A landscape with many valleys, sampled at points; each row gives a point and its height.
From any point a ball takes the steepest step (drop divided by distance) to one of its 2 nearest points. It stops when none of these is lower. Distance is the straight distance between rows; heights are no part of it.
(567) (h 9.6): [-22.2  27.5  12.6 -21.0  -7.4  -7.3  -4.3  15.7 -30.9 -27.9  -9.8 -33.2
  -7.8   2.4 -17.7  14.0 -26.9  -1.4   7.5   8.9 -21.4 -18.1  10.8  10.3]
(348) (h 28.2): [-11.4 -22.2   9.7  15.2  30.1  13.3  38.1  33.5   7.5  -5.2 -28.5  -3.8
  20.8  -7.7  -4.5   1.1  20.9  10.0  11.9 -19.5  26.3  11.2 -13.6 -23.4]
(73) (h 63.9): [  6.4 -11.9  -3.5  -6.5  11.4  13.4 -16.6  -9.5   4.0   1.5  18.3 -18.8
   5.0  31.6  -3.7 -38.3  18.2 -22.5   4.5  -2.4  34.0  -0.7   0.5 -14.3]
(198) (h 26.0): [ -3.6 -26.4  -3.4 -13.4 -20.2  -7.1  -3.7 -21.0   8.4   5.9   6.2  16.1
  -7.9 -18.1   6.7  15.7 -16.2  16.0  -4.6  -5.4  12.2   6.9  -1.3  -5.9]
(1150) (h 31.8): [-24.8 -12.4   5.0 -17.9 -13.4   3.8  11.4   0.3   2.9 -13.5  -3.1  -5.6
  -1.1  -5.8  -8.6   7.6 -18.6  18.9  20.5   2.7  13.7  -7.4   5.7 -16.0]
(195) (h 37.0): [  2.3  -9.2   9.9 -12.7 -14.5   2.8 -19.8   1.6 -32.1  -4.7   3.5   9.4
  -9.0 -16.3  -4.2  17.9 -28.8   2.1 -26.6  -6.3 -13.7   8.1  -2.6   8.2]
(669) (h 40.4): [  1.0   9.9 -19.1  45.0  20.6   8.7  27.2   4.5  38.4  -4.6 -25.9  26.3
  -0.1 -18.1  -7.2  22.9  -1.4  -4.9  -4.7 -10.8  -1.9   9.7  -1.5  -1.9]
(207) (h 11.9): [ -9.8  19.0   3.6  -5.9   2.4  -1.3   0.9   5.8 -13.6 -25.1 -10.9 -22.9
 -10.1   4.8 -27.6  14.1 -24.9 -14.0  -1.0   6.2 -11.8 -11.4  12.6  12.6]
(1217) (h 48.4): [ 23.0 -12.1   3.0  17.3  17.1  -9.9  -8.3  -3.4  23.3  46.4  15.8  13.6
  -4.3  30.4  17.3 -39.6  44.9  11.5   0.0   2.9  11.8  -5.2 -22.6   2.5]
(103) (h 46.3): [ 18.1  -5.3 -11.4  14.9   7.5  -1.8 -26.7 -15.2  29.4  32.1  24.1  11.4
  -6.3  30.3  14.8 -36.2  34.8  -5.1  -1.7   8.3  12.2  -4.4  -6.3  -1.5]
(171) (h 28.7): [-31.3  16.1  -6.9  -4.4  -6.5   6.0  23.7  -9.9  28.3 -27.9 -24.1  -5.5
   0.8  -1.5 -14.0  14.6 -14.3  10.8  40.3   4.1   2.4 -11.0  12.4 -21.7]
(1184) (h 71.5): [ 19.5 -17.9   4.3 -10.8  16.4  -8.6 -25.5  -5.6  -6.8  30.2  21.0  -4.0
   0.4  34.2  16.8 -39.5  36.7  -8.0 -12.8   3.2  19.1  -2.7 -13.2  10.6]
(803) (h 54.4): [ 10.5  -4.1 -27.9 -29.8 -15.8  -6.6 -37.1 -46.3   6.7   5.6  16.8 -12.4
  -3.2  16.6  22.2  -4.2  30.8 -19.3  -1.9  12.5   9.3  -2.9  22.7  -3.6]
(994) (h 29.8): [-35.8  24.9  -9.5  -3.8  -9.9 -12.9  28.6  -7.2  31.9 -25.9 -30.5   0.3
  -2.6 -17.6  -7.1  25.4 -28.8  26.3  40.6  -0.7  -6.4  -8.9   4.6 -12.8]
(414) (h 30.1): [ 24.5  25.3   5.2  61.9  38.4   2.4  40.6  49.6  14.1  14.9 -17.6  15.3
  23.8  -7.9  12.3  13.6  31.4  -4.3  -7.5  -7.6  -6.8   8.7 -12.4  19.6]
(772) (h 19.6): [  6.4  26.9 -16.4  41.7  17.1  -7.0  25.4   9.6  21.0   0.9 -12.8   4.7
  -6.5  -6.5 -23.1  19.7  -9.6 -29.2 -16.8  -2.1 -14.5  -7.6  10.9  27.6]
(105) (h 55.3): [  4.6 -28.2 -17.1 -43.1 -19.2 -30.6 -20.3 -26.6 -19.0  13.8   5.0  -3.8
  -5.6 -14.8  33.6  20.7  22.3  18.5 -15.7   6.5   3.1  -0.8  10.6  12.5]
(1091) (h 45.7): [-15.4  41.5  -6.5  -6.9 -16.8 -18.2   9.7 -22.6  11.9 -31.7 -21.0 -16.4
 -20.1   1.3 -24.9  27.2 -29.3  -9.0  24.7   7.4 -30.1  -5.1  14.7  15.8]
(18) (h 74.6): [ 25.7  -5.9   4.4  -1.0  18.0 -29.4 -27.1  -1.4   6.5  44.0  14.7  20.8
  -9.6  26.8  28.7 -31.1  49.9  24.5 -16.4  18.6  -5.0  -7.1 -18.9  27.7]
(407) (h 56.8): [ 10.6 -13.2 -14.8 -21.5 -33.0  -9.3 -32.6 -41.0 -27.5   5.4  15.4   8.7
  -1.7 -15.5  28.7  21.0   2.3  -1.2 -22.4   0.0 -20.5   6.6   5.4   4.7]
(325) (h 72.4): [ -1.4   9.8   7.5 -11.9  13.6  12.9 -18.3  14.1 -31.0 -25.7   4.1 -30.2
   6.6  17.1 -21.8 -17.7 -13.9 -24.3  -8.4   3.3   7.3  -5.4   6.3   2.2]
(792) (h 73.3): [ 10.6 -26.2   0.1 -32.0  11.8 -14.4 -23.5  -9.6 -11.3  19.7  11.7 -15.9
   0.3  29.4  18.1 -23.7  43.2  -5.1  -9.1   4.0  26.5  -8.2   1.1  10.7]
(789) (h 44.5): [-20.2  41.1   1.1 -20.3 -23.3  -9.4  -6.1 -16.7 -11.3 -37.4  -9.5 -18.5
 -17.9  -0.3  -9.4  25.8 -30.9   2.3  27.3  11.4 -36.5   0.4  11.9  11.5]
(346) (h 71.8): [ 15.8  -9.4 -15.7  -5.7 -12.3 -10.8 -47.3 -24.2 -16.1  23.0  22.9  19.0
  -0.3   7.1  31.5  -4.8  27.2  -6.0 -33.1   8.9 -16.3  -1.2  -2.3  17.2]
(285) (h 65.7): [-16.4 -34.4  20.8 -33.8 -12.9 -10.4   6.3  18.5 -18.9   6.3   0.6  -7.3
   4.2 -12.4   2.0  -2.1 -12.5  25.3   0.3  -5.5  20.1  -4.4  -5.9  -7.4]
(651) (h 47.9): [  2.0  10.7 -13.0  -5.3 -21.9  15.0  -5.6 -44.1  38.0 -16.2  -1.7  15.9
 -10.8   2.6 -10.0  10.3 -16.0 -13.7  19.3   5.1  -1.0   7.1  17.6 -18.9]
(201) (h 24.4): [ -5.1  -5.5  -7.6  26.7  20.9  19.8  21.5   3.9  27.1 -10.8 -19.3   7.6
   4.1  -0.8 -14.6   4.9   9.0  -8.6  10.5 -10.6  15.7   4.9   2.9 -18.1]
(702) (h 71.2): [ 10.0  -2.8   8.9   7.2  26.7  17.5   2.3  21.4 -10.0  -7.0   5.9 -14.7
   6.2  17.8 -21.6 -29.0  -0.8 -22.9  -3.1  -2.4  21.9   2.1  -0.5   0.1]
(186) (h 73.7): [ -3.3   6.4   9.5 -20.3  -5.8  10.3 -33.6   0.4 -51.1 -26.1   9.6 -24.8
  12.3  12.3  -6.8  -8.5 -12.7 -18.0 -13.5  -3.1  -7.9  -2.8   6.3  -3.1]
(1253) (h 48.5): [ -6.0  18.2  -3.4 -13.7 -21.1   8.5 -10.7 -27.7  -4.2 -30.1   0.8  -3.3
 -12.7  -0.7 -15.3  17.3 -26.5  -8.9  11.4   8.4 -14.9   5.7  13.9  -0.7]
(1242) (h 29.7): [ -8.5 -19.2 -11.2  15.0   1.7  13.0  11.6 -15.9  36.0  -2.8 -12.8  19.9
  -0.6  -8.3  -3.0   8.4   1.6   3.4  12.7 -11.7  17.5   7.3  -1.4 -27.4]
(152) (h 11.5): [  9.5  -2.9  -2.3  13.0 -11.4   8.8 -24.3  -7.6  -7.4   7.9  15.4  32.4
 -11.5 -12.4   0.2   7.2 -23.3  -2.6 -32.5   3.6 -21.6   9.9  -7.9  13.8]
(352) (h 29.0): [-18.3 -11.8   5.3  10.5  22.2   2.6  38.0  34.3   8.5 -11.7 -30.6  -3.0
  14.0 -15.2 -13.4  11.3   1.7  12.6   8.4 -15.5  20.7   1.9  -3.2 -14.3]
(409) (h 42.7): [-23.3  33.7   7.5 -26.4 -27.9 -10.1  -9.8  -4.5 -27.0 -30.3  -7.7 -15.3
 -16.0 -11.3   4.0  27.6 -36.7  18.8  20.6   7.6 -40.1   1.3   8.0   8.9]
(1170) (h 34.5): [-27.5  20.5   6.3 -39.4 -39.4  -1.5 -12.4  -3.7 -42.8 -16.4   9.9 -16.5
  -3.3 -17.5  30.8  15.6 -25.4  30.0  25.1   8.3 -34.3   0.3   4.9  -4.9]
(83) (h 75.8): [-19.6   4.1  11.7 -36.9 -26.4   6.0 -21.8  -0.6 -50.3 -20.9  11.7 -26.3
   8.1   1.9   7.1   3.6 -10.6   6.7   7.0   6.2 -15.5  -9.6   6.8  -8.5]
(209) (h 62.5): [-16.9 -25.2  -2.6 -36.7 -22.6  -6.1  -6.1 -18.1  -0.4  -0.3  12.1 -17.1
   2.2   7.7  11.1  -2.8  13.9  10.5  18.7  10.8  20.8 -12.7  11.2 -13.9]
(575) (h 58.2): [  3.4   4.1  -7.4  -3.4  -3.8  19.0 -23.9 -21.3  -0.6 -12.9  17.7  -4.9
  -3.8  15.9 -10.4 -15.1  -5.6 -23.7  -3.9   5.1   7.8   2.6   9.1  -6.7]
(826) (h 23.7): [  5.5  -9.3   6.7  19.6  18.4  -3.1  22.8  28.6   5.4   5.4 -15.7  20.9
  -4.9 -24.9 -13.3  15.9 -22.8   9.4 -19.1 -16.9   6.4   8.6  -5.8   9.2]
(150) (h 53.9): [ -4.6  -5.6 -10.6 -28.8 -39.9  -8.5  -3.9 -41.4   9.5 -11.6   6.0   7.1
  -9.7 -22.1  12.3  24.2 -23.6  19.3  15.8   4.3  -7.7  11.1   9.7  -9.6]
(591) (h 21.0): [-18.8  11.2  -3.8 -36.7 -35.3   7.1 -14.1 -26.7 -14.7 -22.2  15.5 -21.8
   0.9   4.3  10.2   2.1  -8.2   6.5  30.8  19.4  -9.6  -3.7  15.4 -14.4]
(1281) (h 61.6): [  4.2  -9.8  -1.1 -13.7   0.8  12.7 -26.6 -11.3 -12.6  -5.3  21.7 -17.3
   5.5  22.9  -3.2 -24.7   7.3 -21.6  -5.7   2.3  19.5   0.2   2.8  -7.3]
(548) (h 37.8): [  2.3 -13.7 -11.8   8.7  -3.2  15.6  -6.1 -27.6  36.5   3.6   5.9  12.4
  -3.4  11.6  -2.8  -7.8   9.9 -12.4  12.1  -3.6  17.9   2.5   6.2 -22.4]
(1140) (h 74.8): [ 19.5 -25.5  36.9  -1.8  22.0   5.2   9.6  31.2 -23.5  26.4   3.9   3.0
   5.0   7.5  -3.1 -33.5   3.1  -6.6 -17.0  -7.4  12.2  10.2 -21.2   5.7]
(229) (h 26.5): [  7.5  -8.5   7.5  34.8  38.9  22.4  36.1  30.1  13.0   7.2 -23.5   6.0
  20.6  -4.9   5.0  -1.0  33.6   2.5   5.2 -19.8  19.3  20.1 -21.9 -17.0]
(309) (h 54.1): [-19.4  35.4  -4.3 -21.3 -28.2   0.8   6.6 -30.7  23.1 -34.6 -10.8  -5.0
  -9.7   3.3  -8.3  14.5 -24.3   5.8  49.5  15.5 -17.8   1.4  17.0 -10.9]
(1141) (h 66.3): [-14.1 -25.8  20.8 -25.3  -4.5 -13.6  12.6  31.7 -14.2   2.8  -8.2   0.4
   2.8 -29.5  -5.4   5.2 -31.0  32.8  -4.6 -15.7  16.7  -0.7  -7.9  -5.7]
(374) (h 29.1): [ 29.9  20.7  16.9  58.9  31.7   2.9  34.4  54.6   7.5  21.1  -6.8  25.8
  14.5 -11.7   2.8  -4.0  13.2  10.3 -11.0  -2.4 -15.9  10.3 -13.8  19.9]
(60) (h 25.5): [-17.4  -1.8   2.3 -42.7 -42.7 -11.7 -12.8 -12.2 -34.5  -8.0  11.9 -13.1
  -1.8 -26.9  27.0  21.5 -22.1  32.8   9.7   3.9 -20.8   4.4   2.9  -6.7]
(384) (h 29.9): [-36.2  12.9 -11.1   4.4   3.5 -14.4  34.0   9.6  25.4 -21.3 -35.9  -2.7
   6.1 -29.1  -9.1  29.5 -23.3  26.9  24.6 -12.3   2.8  -7.9  -1.1 -14.3]
(1173) (h 76.0): [ 38.9   8.6  40.2  34.4  32.1  11.4  31.5  47.0 -12.8  34.8   2.6  16.1
  17.3   2.8   3.1 -42.2  14.9   7.1  -5.7  -0.9  -4.3  12.0 -26.2   7.6]
(995) (h 71.7): [ -4.4 -13.8  16.6 -12.3  10.6  12.6  -1.0  18.3 -19.0 -10.9   4.2 -18.9
   6.3  13.4 -20.2 -18.5  -5.3 -11.5   0.0   0.2  18.8  -4.7   3.3  -4.2]
(844) (h 70.3): [ 16.4   3.6   0.9  15.4  20.8  20.7 -14.5   9.9  -5.5   1.7  19.0  -3.6
   2.4  22.7 -11.3 -38.1  -0.3 -24.7 -11.0   2.3  14.2   5.5  -6.3   1.7]
(378) (h 20.5): [  6.8  30.3 -22.6  49.4  26.6   3.5  23.7   7.4  33.2  -4.9 -13.6   4.4
   1.2   2.5 -18.4   9.4   6.9 -32.3  -8.0  -2.1  -7.3  -5.5  13.2  15.3]
(1053) (h 48.8): [  5.4   0.4 -11.1 -18.7 -38.9   2.2 -20.4 -47.0  -1.0 -10.8  10.2  15.3
 -13.4 -16.4  10.4  25.0 -22.1   1.0  -1.9   4.0 -19.0  15.6   8.2  -1.7]
(1126) (h 14.7): [-10.6 -18.6  -1.4 -41.4 -37.9 -21.4 -10.5 -17.9 -18.3   1.3  12.4  -3.7
  -3.0 -30.5  21.3  22.0 -19.4  34.0   0.8  -1.4  -1.4   5.0   0.1  -5.0]
(919) (h 7.9): [-27.0   5.2  15.6 -16.3   2.0  -6.6  20.6  36.1 -14.1 -13.7 -18.0 -19.9
  -1.9  -7.7 -17.5   9.7 -26.5  15.8  10.9   2.0   2.7 -19.9   7.3   1.5]
(1190) (h 41.3): [ -3.4  20.2 -21.8  30.5  11.8   3.5  25.0 -11.7  40.6 -14.8 -28.9  15.6
  -6.3 -10.7 -21.9  26.3  -9.1 -16.1   5.8  -6.0  -5.1   0.1  10.4  -2.3]
(565) (h 38.8): [  2.5  -3.3 -12.3  46.4  22.9  11.8  24.2  12.0  35.0   7.6 -20.6  35.4
   5.4 -24.4   3.7  14.0   3.7  12.0  -5.7 -16.6   3.8  19.8 -18.6  -9.5]
(432) (h 7.8): [-29.2  34.6   8.8 -17.7 -12.4 -21.5  10.7  22.2 -17.9 -15.7 -17.0 -30.1
 -16.0  -6.3 -12.0  23.3 -35.8  12.9  15.6   8.3 -27.5 -22.5   6.5  15.9]
(393) (h 56.7): [ -7.1  -6.5 -15.1 -38.1 -42.9  -7.6  -6.5 -45.5  11.0  -7.4   9.2  -5.6
  -6.8  -9.7  19.5  14.9  -3.2  13.1  25.6  14.7  -3.4   3.6  16.5 -16.2]
(10) (h 7.0): [-30.5  23.7   8.5 -15.2  -6.1 -25.9  23.4  35.9  -9.5  -7.8 -23.4 -24.7
 -11.1 -19.8 -11.6  22.8 -39.9  23.4  10.3   0.1 -13.4 -24.8   2.7  12.2]
(344) (h 16.7): [ 12.2  24.9  -8.9  35.7  13.6   9.6  -4.4  10.3   7.9  -1.5   4.2  16.5
 -11.8   0.1 -21.1   0.4 -18.1 -21.5 -25.1   9.6 -20.2  -0.5   4.4  23.8]
(950) (h 40.2): [-34.0  34.1  13.2 -33.3 -24.6  -3.6  -5.2  12.8 -33.5 -17.3  -1.8 -18.1
 -11.9 -10.7  15.7  16.9 -37.4  29.4  27.2  12.2 -30.8  -9.6   2.1   6.5]
(969) (h 20.6): [ -4.4  24.9 -17.6  25.7   2.9 -23.3  34.9  -2.9  23.3  -6.0 -24.6  -9.4
  -8.4 -11.7 -26.3  34.6 -15.1 -25.3  -5.7  -7.8 -15.3 -11.8  11.6  21.1]
(497) (h 28.6): [-27.9  10.7   5.3 -28.5 -25.9   5.0   4.2  -8.0  -6.8 -18.5   4.0 -13.4
  -5.5  -2.8   2.3   7.4 -22.0  21.3  34.3  15.6  -2.3 -10.4  10.9 -11.9]
(306) (h 78.9): [ 17.9 -19.2   4.8  -5.0  -1.7 -19.3 -38.0  -2.6 -19.1  37.5  21.0  22.8
  -1.6   8.7  30.8 -16.7  27.5   6.8 -37.0   8.1 -15.1  -0.4 -18.2  25.8]
(970) (h 68.8): [ 19.0  -4.8   2.6   8.7  10.4  12.2 -28.1   2.4  -9.5  16.6  27.0   3.4
   2.8  22.6   2.1 -39.2   8.6 -17.4 -17.6   4.5   7.2   3.8 -14.2   4.3]
(559) (h 32.4): [ -9.2  -6.4  -9.0 -41.1 -33.5  -4.5 -24.0 -31.4 -29.2 -11.7  17.3 -23.4
   5.2   1.2  19.5   4.0  11.2   0.9   9.1  11.0  -7.1  -5.4  14.4 -11.4]
(562) (h 22.5): [  4.8  -5.1   5.8  25.7  29.0  -7.1  39.9  39.9   7.1   4.4 -30.5   9.7
   5.4 -26.4  -9.4  20.1  -8.3   5.8 -14.5 -24.1   8.6   7.3  -4.4   8.1]
(881) (h 72.6): [ -5.8 -29.9  21.1 -34.4  -0.3  -0.1 -10.5  13.0 -29.8   2.7  11.4 -24.1
  11.1  16.8  -2.2 -25.0   8.5  -4.3  -1.0   1.4  22.3  -6.2  -3.3  -5.8]
(159) (h 42.3): [  3.2 -15.4  -9.5 -32.1 -18.5  -5.0 -34.9 -28.4 -30.9  -0.7  18.5 -17.0
   6.8  10.5  18.9  -2.6  21.3 -11.9 -11.3   3.9   1.6  -4.0  10.7  -1.4]
(785) (h 49.3): [  9.5   3.0 -28.0 -31.2 -20.7  -3.9 -42.9 -45.2 -24.3  -9.7  20.9 -24.1
   9.5  13.7  25.7  -7.2  26.6 -22.3  -5.9   4.6  -3.6  -3.1  20.3  -8.2]
(687) (h 26.4): [-10.5   4.2  -6.4  12.1  10.4  14.9  18.3  -1.9  22.4 -22.1 -15.4  -4.0
  -1.0   3.4 -23.6   6.0  -4.3 -11.5  16.2  -4.4  11.8  -3.2  13.1 -14.5]
(445) (h 40.7): [  5.0 -35.9  17.9   6.0  20.8   7.0  21.8  16.5   2.2  19.9  -3.9   6.0
   7.6   4.5  -1.2 -17.9  17.1   5.9   0.1 -16.8  26.3   8.8 -18.5 -12.3]
(585) (h 25.8): [ 14.0  -1.1   8.9  25.6  15.6   1.9  10.3  30.6  -2.5  13.5  -5.0  25.2
  -9.6 -17.3 -13.0   6.4 -23.5  -0.3 -29.0  -4.5  -7.4   7.5  -7.7  21.4]
(280) (h 60.2): [ -8.8 -18.5  -9.5 -24.3 -24.9  -0.2  -8.7 -35.1  16.0  -3.7   8.4  -5.3
  -3.9   5.1   6.3   3.9   6.7  -0.2  17.8   7.5  16.1  -4.1  15.3 -16.9]
(441) (h 11.8): [ 27.5  13.2   4.9  55.0  14.5  13.8   7.5  22.6  27.2  25.4  20.2  20.5
  12.0  15.0   1.7 -44.1  32.2  13.6   8.4   6.2  -6.4   5.7 -23.0 -12.5]
(212) (h 53.0): [  2.1   9.9  -7.2 -15.8 -22.1  14.2 -28.2 -35.8 -11.2 -23.2  14.5  -6.0
  -5.0   5.8  -4.2   4.3 -11.4 -19.0   2.2   7.2  -9.6   5.5  12.7  -5.9]
(963) (h 75.6): [ 27.6 -10.8  37.3  19.2  36.9  12.1  31.4  43.3 -13.6  27.4  -5.3   8.2
  13.3   4.6  -2.1 -31.5  10.8  -2.1  -6.8 -10.4  12.3  13.8 -20.9   3.6]
(435) (h 21.6): [ -8.7   8.1 -11.6  27.5  18.2 -22.2  46.1  29.6  17.6  -3.2 -35.3 -13.2
  10.2 -24.4 -11.9  37.4  -1.6  -8.1  -7.5 -20.3   0.4  -8.4   4.2  10.5]
(732) (h 39.4): [  5.4   4.6  -6.6  -3.1 -24.4   9.3 -25.8 -33.5  -8.5  -8.3  11.1  20.0
 -13.0 -11.0   0.8  20.3 -24.9  -8.3 -16.8   3.3 -21.0  13.0   3.0   5.4]
(992) (h 37.7): [ -8.8 -38.0   6.4  -0.5  11.9   6.1  15.7   3.7  15.7   9.4  -6.0  -0.9
  10.0   9.7  -0.7 -14.0  26.4   5.4  14.1 -13.9  32.3   0.6 -10.3 -24.6]
(1077) (h 43.2): [ -0.1  16.4 -15.9  18.4  -1.6  16.5   6.5 -27.4  39.9 -17.7 -13.5  20.2
 -11.9  -1.0 -19.0  13.1 -14.6 -17.7  10.1   0.9  -2.1   4.0  14.1  -7.4]
(643) (h 35.1): [ -0.8 -19.2  -7.0  28.5  11.0  10.6  15.3  -2.4  31.9   9.5 -10.0  31.0
   0.8 -14.6   0.9   6.4   1.2   9.8   0.3 -16.8  14.0  13.4 -13.5 -16.8]
(453) (h 27.6): [-24.8  19.6 -10.7   7.5  11.4   4.9  28.7   3.7  24.3 -29.5 -25.7 -18.3
   3.5   7.0 -24.6   9.8  -2.4  -9.2  27.6   1.6   5.1 -16.5  17.0 -12.4]
(1174) (h 14.3): [ 16.4  36.2 -12.7  53.7  20.7   8.9   2.7  20.1  21.6  -0.1   8.2  16.4
  -3.5   5.4 -19.2 -12.5  -3.1 -22.8 -17.7  12.6 -19.6  -1.8   5.4  23.0]
(98) (h 22.1): [  5.2  18.1 -14.8  44.8  27.8  21.6  16.0   4.5  33.6  -7.8  -9.9  11.1
   2.3   6.0 -16.2  -1.7   9.9 -22.3   4.3  -4.4   5.1   3.7   6.6  -5.0]
(939) (h 28.9): [  3.9  10.3  -6.5  42.1  40.0   5.5  42.7  34.4  17.4  -2.5 -30.8  -3.8
  18.6  -7.8  -2.7  21.5  24.5 -15.1  -3.1 -15.6   8.7   6.2  -2.7   5.4]
(630) (h 29.5): [-32.8  -0.4  -0.1   2.3   9.5  -5.1  35.3  26.6  11.9 -16.6 -30.1  -7.7
   8.5 -19.8 -12.5  17.3 -14.1  22.8  17.7 -11.4  12.6 -10.6   0.4 -14.5]
(448) (h 43.1): [  7.6 -25.3  -8.0 -14.2 -23.9 -10.2 -22.4 -28.6  -5.7  15.1  15.9  19.6
  -9.7 -14.4  18.5  14.8  -5.8   6.9 -21.6   0.4  -1.3   7.6  -3.2   6.7]
(1248) (h 27.8): [ 24.6  14.0  10.5  45.6  26.5  -3.9  25.5  50.8   1.7  18.6  -7.5  21.0
  -0.6 -15.1  -8.7   3.2  -8.0  -6.4 -26.2  -1.9 -14.8   3.8  -5.1  31.6]
(934) (h 14.9): [  3.1  24.3  -9.2  16.7  10.6   6.0  -1.0  -2.9   2.3 -16.0  -6.2  -4.1
 -13.9   3.6 -29.3   9.5 -21.1 -28.3 -12.9   5.1 -11.8  -4.4  11.7  19.5]
(573) (h 76.4): [ 24.3 -15.3  28.8   1.6  17.8   1.2 -13.0  20.6 -26.6  34.8  18.8   5.5
   7.0  19.0   7.8 -46.1  13.8  -7.4 -23.6   1.2   2.2   7.0 -28.3  11.9]
(1096) (h 73.6): [  3.4 -39.5  29.6 -22.3  10.7   0.8   4.4  20.4 -21.7  15.7   5.0 -10.4
   6.5  11.2  -4.2 -25.8   8.9  -0.6  -6.1  -6.1  24.4   2.0 -10.9  -3.4]
(170) (h 52.0): [ -9.0  18.9  -8.6 -20.4 -31.1   9.9  -2.1 -44.0  30.9 -28.1  -4.2   1.4
  -7.6   2.7  -8.7  11.5 -17.3  -5.5  39.9  10.7  -5.9   4.7  20.3 -20.6]
(600) (h 29.6): [ 16.8  30.3 -10.3  60.6  38.1   0.1  36.3  35.9  23.4   5.6 -15.3  -1.4
  20.7   1.0   2.0  13.8  32.5 -27.5  -9.3  -8.3  -3.5  -1.1   1.1  19.1]
(1007) (h 46.6): [ -6.7  27.9  -7.8  -4.3 -14.6   0.7   3.8 -28.8  15.3 -30.9 -14.2   0.8
 -19.0  -3.5 -22.4  23.5 -30.5  -9.1  16.1   6.7 -18.2   1.5  15.1   5.7]
(96) (h 50.4): [  4.7 -24.9 -12.4 -41.7  -9.5 -21.7 -27.6 -23.0 -27.5  10.2   7.1 -12.3
   1.0   3.8  28.7   7.1  36.9   5.9 -15.0   8.2   7.2  -6.0  13.4  11.9]
(507) (h 6.6): [ 18.4   9.3  -7.0  44.3  13.7  21.0  -6.9   5.8  31.3  15.9  20.6  19.4
   1.7  18.3  -3.3 -37.6  18.0  -6.7   2.8   4.2   0.9   5.3  -8.7 -10.8]
(638) (h 65.6): [ 13.1 -11.5   0.8 -12.0   2.4   3.8 -40.6  -7.9 -31.5   9.3  22.9  -7.9
   9.7  22.6  13.0 -29.0  15.7 -20.5 -24.8  -0.7   6.4  -0.4  -8.4   4.0]
(511) (h 50.6): [  2.3 -14.8  -2.8 -30.9 -33.7  -8.9 -27.9 -25.3 -47.1  -4.1  12.6  -4.8
   5.4 -13.5  23.5  20.0  -0.9   4.8 -17.2  -7.1 -21.5   1.9   5.7  -2.8]
(884) (h 64.3): [-15.9 -38.9   7.9 -38.7 -14.5 -13.8  -1.0  -1.1 -11.7  10.5   8.3 -12.1
   5.2   2.9   9.8  -5.4  12.0  18.3   6.8   2.4  25.3 -11.0  -0.1  -7.6]
(1057) (h 21.2): [-14.0  16.8 -11.8  16.9   1.8 -34.1  43.8  16.7  15.9  -4.5 -31.2 -19.8
  -3.4 -24.1 -21.2  38.6 -20.7  -6.1  -2.7 -15.2 -10.7 -17.1   6.7  14.5]
(394) (h 46.8): [ 25.4 -10.6  13.0  24.8  23.2   3.2   6.8   8.4  12.4  43.3  15.8  11.3
   5.9  25.6   9.8 -46.5  39.5   6.7   2.2  -3.1  12.6   0.8 -29.6  -5.6]
(865) (h 44.1): [ 19.2 -24.0  24.2  15.5  30.5   5.3  24.7  16.6   3.8  37.5  -0.9   8.1
  12.1  16.4   8.8 -35.5  35.4   6.2   2.9 -15.3  22.2   8.1 -31.6 -10.4]
(754) (h 42.9): [ 10.0  -9.3 -13.3  13.7   0.9  13.0 -19.1 -22.1  34.3  17.4  18.2  12.7
  -5.1  22.2   5.0 -23.6  18.5 -16.4   3.1   1.5  17.5   0.4   1.8 -13.5]
(307) (h 30.3): [  7.4   3.9   4.6   8.5  -2.6   4.4 -15.2   6.6 -18.4  -1.8  -1.1  18.6
 -15.6 -15.9 -12.2  17.7 -33.6  -5.6 -33.6  -2.7 -20.9   7.1  -3.5  20.0]
(666) (h 9.3): [-26.4  15.1  15.3 -23.7   0.1   4.5   3.2  26.1 -27.9 -22.8  -5.6 -32.6
   0.0   8.2 -18.4  -1.7 -22.0   4.8  15.0  13.1  -1.7 -21.6   9.7   2.4]
(301) (h 43.9): [ -2.2 -13.8   9.5 -31.7 -29.8  -6.9 -23.1  -4.5 -46.5  -6.7   6.3  -2.6
  -1.6 -21.5  13.3  22.3 -21.7  13.2 -19.9 -10.1 -18.4   4.9  -0.1  -2.0]
(1298) (h 59.4): [ 16.2  -6.5 -23.1  -6.4  -9.6  -3.1 -39.9 -36.7  17.4  20.4  23.8   8.7
  -8.7  18.0  22.8 -13.5  27.7 -14.0 -11.1  13.3   4.6  -2.5   8.9   4.4]
(46) (h 34.6): [-14.8 -28.9   6.7  -9.6   0.0   6.0  13.5   5.1   4.5  -1.6  -3.9  -2.1
   4.6   1.5  -8.7  -5.2   2.1  10.7  13.2  -5.9  25.0  -3.3  -0.6 -17.9]
(1244) (h 64.4): [ 12.3 -16.5  -8.5  -2.6  -8.2   1.2 -31.9 -21.8   0.7  20.8  25.0  11.9
  -6.6  12.2  16.2 -13.5  16.5 -10.1 -18.8   7.3   2.4  -0.1  -3.6   8.1]
(615) (h 74.9): [-10.3   2.5  18.3 -30.8 -15.3   4.7 -25.9  12.6 -61.5 -22.9   0.8 -23.0
   8.7   0.5  -1.7   5.5 -18.0  -3.0  -9.1  -5.2 -18.5  -8.4   4.5  -3.3]
(1070) (h 11.3): [ 16.6  23.8 -11.9  50.0  12.8  21.7  -8.1   9.0  32.6   2.5  18.6  23.7
  -1.9  11.1 -12.5 -28.3   3.6 -12.9  -5.0  12.3 -12.0   4.1  -0.5   1.4]
(3) (h 28.0): [  7.3   2.5   0.1  42.8  41.7  13.7  39.6  36.5  17.4   1.9 -31.4   9.2
  19.9 -17.6   7.1  18.8  30.4   3.1  -3.7 -18.5  11.6  23.1 -18.7  -6.4]
(1277) (h 9.0): [-11.7 -31.1  -4.7 -35.1 -27.5 -26.4  -2.3 -17.4   1.5   9.5   9.6   3.6
  -1.3 -28.0  18.4  16.9 -13.8  35.3   2.7  -4.9  16.1   2.4  -0.7  -4.7]
(835) (h 73.1): [ 24.6  -5.7   0.7  -3.5  16.4 -18.2 -36.1  -5.8  -2.9  36.9  21.3   5.7
  -3.1  33.2  25.7 -38.0  45.8   2.5 -18.6  11.9   5.1  -5.6 -15.1  22.0]
(954) (h 77.0): [ 20.5 -22.6   9.7  -6.0  10.6 -27.0 -20.2   0.2  -4.8  48.4  13.5  25.5
  -9.2  12.6  29.5 -19.8  33.5  19.8 -27.1   8.2  -1.9  -1.6 -22.4  27.4]
(797) (h 15.3): [ 37.0  18.0  21.6  47.2  15.4   3.7  17.6  27.0  13.0  33.9  21.5  11.1
  22.5  17.3   2.7 -56.4  39.3  23.6   9.0   7.0  -9.7   3.9 -34.4 -12.3]

Where does a ball stop that starts at each point below?
(865) -> (591)
(285) -> (152)
(934) -> (10)
(186) -> (1277)
(994) -> (772)
(1281) -> (1277)
(170) -> (772)
(103) -> (772)
(1248) -> (772)
